Each row is a point on a landscape with many valleys, with its height.
From any point a ball rolls to the lowest of the 2 points nearest to it. It stops when none of these is lower. Distance is the straight distance between rows; heights are no part of it.
mipaz (h 890): [132 137 171 112 202 116 104 111 132 160 127 141  39 171 123 113 107 133
 109 212 146  96]
teru (h 598): [110 131 101 143 137 148 146 187 120 169 110  70 162 126 135 141 137 158
 152 108 137 152]
Romab (h 770): [107 128 111 219 172 136 121 117 136 136 120 168 151 133 106 130 137 125
 144 136 159 133]
sukep (h 649): [141 159 132 108  96 144 154 131  76 122 114 106 164 138 147 120 136 156
  73 188 118 117]
Gono (h 620): [128 155 108 122 110 122 125 178  97 145 112  77 142 132 128 118 138 163
 140 152 146 112]
Gev (h 322): [123 122  79 165 183 111 113 109 152 158 151 106 130 129  88 159 154 157
 183 139 169 123]
somup (h 793): [154  69 153 177 122 119  90 103 121 156 144 186 109 143 111  85 152  91
 147 140 173 118]
zugo (h 481): [155 151 106 213 165 147  92 153 150 191 119 160 107 130  71 106 123 109
 158 135 180 122]
Viti (h 502): [126 160 149 134 120 109 123 138 103 126 166 130  82  81 156  75  96  96
 117 112 154 107]
dufik (h 381): [ 95 149 156 100 151 137 153 153 119 140 153 103 112 159 161 124 112 154
 101 170 130 120]
Kamu (h 343): [153 153 140  94 124 107  87 172 129  52 181  72 154 114 133 118 149 129
  32 119 140 125]
Rozo (h 554): [ 83 100 147 107 139 116 156 108 167 112 135 168 108 150 166 146  93 142
 151 138  95 137]
kupa (h 171): [143 124  77 136 140 155 133  88  99 115 162 124 131  78  68 178 163 126
 194 119 102 131]
ral (h 337): [ 92 132 158 111 121 105 184 118 173 136  90 128 147 168 174 111 104 113
  77 137 122 107]
duzap (h 230): [164 148 110  92  85  77  56 115 102  89 139 134  90 123  94  97 120 129
 143 156 130  98]
nef (h 875): [107 136 172 154 206 115  93 105 135 113  93 188  71 194 119 122 123 129
 100 202 156  97]
Pipo (h 408): [168 166  63 163 117 163 104 163 118 173 122 103 124 105  71 141 134 133
 184 116  96 134]
fen (h 667): [127  97 110 143 128 127 125 101 148 122 146 162 108 111 121 135 143 128
 194 121 128 125]
fufi (h 817): [119 131 154 201 148 151  95 135 168  94  65 228 134 170 103 140 154 138
 125 109 196 136]
tatem (h 254): [129  93  86 169 186 141 117  94 109 145 152 121 136 115  61 193 168 133
 193 133 129 134]
rufid (h 571): [118 161 123  87 120  97  70 160  90  81 186  92 127  97 136 106  95 127
  87  96 130 165]
Farop (h 363): [135  76 118  94 107 127 163  73 104 116 112 129 185  95 136 185 152 100
 114  99 127 153]
lat (h 473): [150 147 134 132 103 109 126 174  83 117 152 108 137  79 148 106 131 128
 114  98 136 119]
kava (h 454): [101 155  80 101 119 141 129 148 131 119 149  84 156  87 108 153 107 122
 152  44  97 189]
duzet (h 567): [ 99 173 109  82 122 173 166 198 117 139 140  85 174 120 135 145 142 168
 130 118 158 159]
veke (h 395): [108 118  84 156 134 125 125 101  98 148 139  71 183 113 117 134 141 109
 141  88 135 158]
sor (h 390): [ 76 142 161 130 183 119 156 105 172 128  92 130 109 198 150 113 104 126
  65 175 124 108]
falu (h 77): [170  55 156 162 130 146 120 127 135 162 112 135 129 102 185 137 156 104
 122 103 164 154]
pedif (h 461): [128 142 143 156 134 131 136 162 126 166 116 126  94  95 159  85  97 114
 136 117 171 118]
fifim (h 315): [162 170 130  98  99 107 102 141 137  47 155 113 130  73 148 118 119 117
  33 121 156 134]
vosa (h 447): [ 91 132 132  65 150 135 130 149 144 140 187  66 134 179 152 138 134 162
 113 130 129 145]
Roda (h 286): [147  97 143 134 100 117 115 166  97 143 116 154 111 123 132 121 112 147
 192 121  83 120]
Bar (h 430): [ 67 152 120 116 164 105 136  75 152 126 123 124  99 176 132  89 101 112
 111 168 134 111]
Zomod (h 382): [149 167 160  75 116 115 102 162 107  83 169  81 114 141 130 114 132 154
  63 148 108 103]
loda (h 422): [121 128  76 141 134 159 137 122 105 147 136  64 176  96  86 164 130  99
 145  46  99 173]
guv (h 482): [140 102 134 126  96 121 166 129 134 128  98 105 175 129 171 137 162 123
 106 122 141 114]
tuv (h 380): [139  84 138 136 140 144 155 106  84 125 166 134 138  88 148 166 166 135
 138 145 125 139]
dimu (h 544): [104 164 137  75 111 118 127 144 102  79 181 140 117  81 150 126  81 130
 105 109 106 155]
Zuz (h 313): [129  79 111 151 142 156 182  81  97 119 110 143 188  87  95 191 162  95
 141 106 116 141]
Kis (h 463): [118 145 155  58  90 114 141 117 176 100 119  96 145 182 153 125  99 140
  66 112  69 130]
Zekev (h 281): [130 151 119 103  91  98 104  86 125  83 156 114 151 101 158  96 120  96
  75 108 141 128]
faf (h 269): [ 97 112 131 143 108 115 178 135 156 135  64 167 162 148 159 118 103 128
 131 131 123 129]
lunab (h 236): [125 113 118 134 103  96  91  73 120 127 153 120 130 120 149  72 118  89
 124 106 148 129]
zisen (h 409): [136 124 163 134 143 107 132 175 143 164 113 126  71 143 160 102 117 134
 141 150 157  83]
soro (h 421): [159 135 153  69 109 123 124 159 104  82 168  72 160 147 129 153 182 160
  72 135  99 105]
zodu (h 464): [ 84 165 113  82 113 108 123  81 139  93 120 136  99 131 136  90  75 112
 127 144 110 136]
pup (h 616): [157 108 113 188 144 173 141 176 160 172 124 142 111 101 113 159 134 101
 175  71  86 134]
madan (h 500): [ 91 136 132  94 131 128 142  88 133 114 167 152  99 110 160 127  82 132
 130 138 107 156]
Fabo (h 436): [153 130 122 147 128 152 151 165  81 140 159 106 138  63 127 149 159 137
 151 104 133 133]
vibon (h 584): [142  97 111 170 135 172 165 161 161 166  83 154 157 105 121 175 115  90
 151  58  75 168]
tevel (h 735): [131 111  79 160 112 154 129  61 124 130  99 155 175 113 100 140 137 114
 151 137 129 175]
veson (h 918): [153 171 205 101 151 154 145  71 145 128 133  95  71 159  85  88 120 131
  62 154  78  73]
muga (h 930): [142 147 178  86 112 134 128  91 134 115 129 123  85 162 141 100 107 123
  73 163  75  94]
defum (h 905): [148 157 197 100 185 145 133  97 122 162 141 102  52 177 105 105 118 138
  71 201  97  85]
zuv (h 249): [130 129 173 120 132 141 143 109 143 151 100 152  83 133 185  94  87 102
  77 155 145 136]
savag (h 861): [108 135 170 176 187 134 103  90 144 108  96 188 117 173 154 119 123 119
  61 176 176 128]
fip (h 794): [115 140 130 219 164 140  88 119 134 121  92 213 132 160  73 115 149 124
 131 153 192 118]
Paf (h 536): [132 150 114  90 102 150 195 181 142 121 113 107 166  86 153 166 153 156
 117 110 160 137]
Levab (h 503): [101 139  99 107 133 154 154 143 152 125 145 122 126  96 125 168 118 155
 178  96 112 165]
fafe (h 285): [176  91 142  94 106  90 106 129 119 125 153 105 106 132 145 140 176 143
 147 132 123  78]
Sepat (h 250): [151 102  96 127 119 165 154 101  82 107 115 118 157  78  70 189 155  89
 160  76  85 135]
Vos (h 291): [148  88 174 100 124 131 137 140  76 126 180 132 112 119 170 148 139 149
 119 143  84 131]
mavo (h 568): [ 88  99 123 101 149 142 148 120 109 143 141 136 164 123 147 174  96 138
 140  96  84 215]
pifu (h 843): [ 96 128 170 170 162 132 102 104 159  80  78 245 103 182 117 121 129 120
 101 150 182 129]
zin (h 173): [151 127 118 124  89  98  74 102 109 142 125 140 104 139 108  66 127  97
 141 148 159  99]
zefed (h 619): [ 94 101 135 152 172 132 144 119 143 108 151 175 116 124 134 169 126 154
 180 143 114 130]
vude (h 635): [151 174 121  95  84 114 122 159 103 108  91  80 145 153 128 103 148 159
  89 177 139  86]
Zase (h 699): [145 131  96 141  82 131 109 103 128 114 127 178 110 105  80  99 134 112
 193 125 118 116]
gaka (h 507): [ 98  94 147  72 101 104 161 110 164 115 116 131 150 163 177 152 106 138
 112 106  77 141]
mudod (h 516): [ 65 108 141  81 163 145 143 147 122 136 188 104 156 143 154 159 120 146
 140  95 118 188]
Rer (h 550): [114 106  97 141 156 166 172 130 164 150 122 132 154  97 120 194 115 121
 157  63 107 185]
zini (h 429): [121 156 127  57  84 109 130 157 146  70 111  98 145 152 146 138 118 156
  93 131 101 120]
bib (h 188): [124 113 126 160 103 135 137 164 151 162  42 148 131 151 139  96 111 130
 158 136 142 124]
Tinu (h 510): [136 125 105 126  98 135 188 140 154 147  80 121 191  84 150 158 141 125
 114  92 164 148]
Todo (h 346): [168 114 168 114 120  90 110 137 125 153 141 112  95 163 148  96 141 127
 113 154 126  61]
kud (h 486): [140 155 136  86 115  77  78 155 174  62 132  56 129 172 108 104 128 139
  52 111 103  88]
Soz (h 750): [121 114 104 168 127 135 122  68 128 129 120 146 151 138 126 108 142 116
 137 164 166 134]
Rez (h 174): [151  98 164 133 120 147 144 127 141 153 126 143 119 103 206 128 109 121
  87 123 154 154]
tev (h 312): [107 161 175  90 148 157 167 134 130 150 130 121  95 137 180 112  88 128
  53 154 127 139]
kemu (h 212): [182 113 108 100  91  83  79 121 112 131 140 137 101 123  93 134 157 145
 197 155 135  90]
pob (h 623): [130 118  97 187 140 139 133 170 146 175  98 114 144 122 115 128 132 128
 179  90 131 138]
vok (h 442): [153 178  81 179 133 137 109 152 121 185 110 134 116 115  58 109 117 128
 186 159 147 103]
Neme (h 732): [117 131 108 181 117 130 114 106 132 148 149 198 104 133  52  75 114  79
 181 120 125 118]
Rovo (h 80): [103 103 130 184 150 112 122 157 177 147  61 152 134 184 132 107 132 129
 152 126 177 112]
guk (h 720): [140 149  85 121  81 144 128  89 123  88 114 151 145  81 102 142 124 131
 164 127 108 154]
Tuda (h 366): [122 134  74 142 126  95 113 106 125 144 147  80 154 115 100 125 159 131
 168 118 158 113]
fam (h 157): [138 103 173 121 128 119 140 161  85 138 140 156  89 135 155 130 115 157
 155 167  93 109]
lubu (h 764): [138  87 126 204 118 148  97 123 120 162 119 200 128 142  80  86 128  91
 160 115 132 153]
Tebem (h 462): [114 141 121  76  97  62  99 153 156  81 133  73 124 161 130 121 131 143
 127 100 106  91]
Zaro (h 365): [161 116 104 164 131 141  94 146 102 179 133 146 108 118  88 135 116 140
 201 126  90 141]
goz (h 453): [162 109 130  91  86 119 150 139 110  87 119  91 163 121 148 160 190 143
 104 126 118 102]

Call two points neighbours if one is among the 2 nearest of the other. Go from one point of each pair to the other, from neighbour to neighbour, staying as low as possible. Name the highest point that can't be avoided.
Rovo / falu => Rozo
falu / zini => kud
zin / falu => guv
zin / kemu => duzap

For each start below, name every point that the ball comes to, in order.
veson => defum mipaz nef savag pifu fufi fip Romab Soz tevel guk Zase fen zefed Rozo madan zodu Bar sor ral faf bib Rovo
pup => vibon Rer Levab kava loda veke Tuda Gev tatem kupa
lubu => Neme Zase fen zefed Rozo madan zodu Bar sor ral faf bib Rovo
duzet => Paf Tinu guv goz soro Zomod Kamu fifim Zekev lunab zin
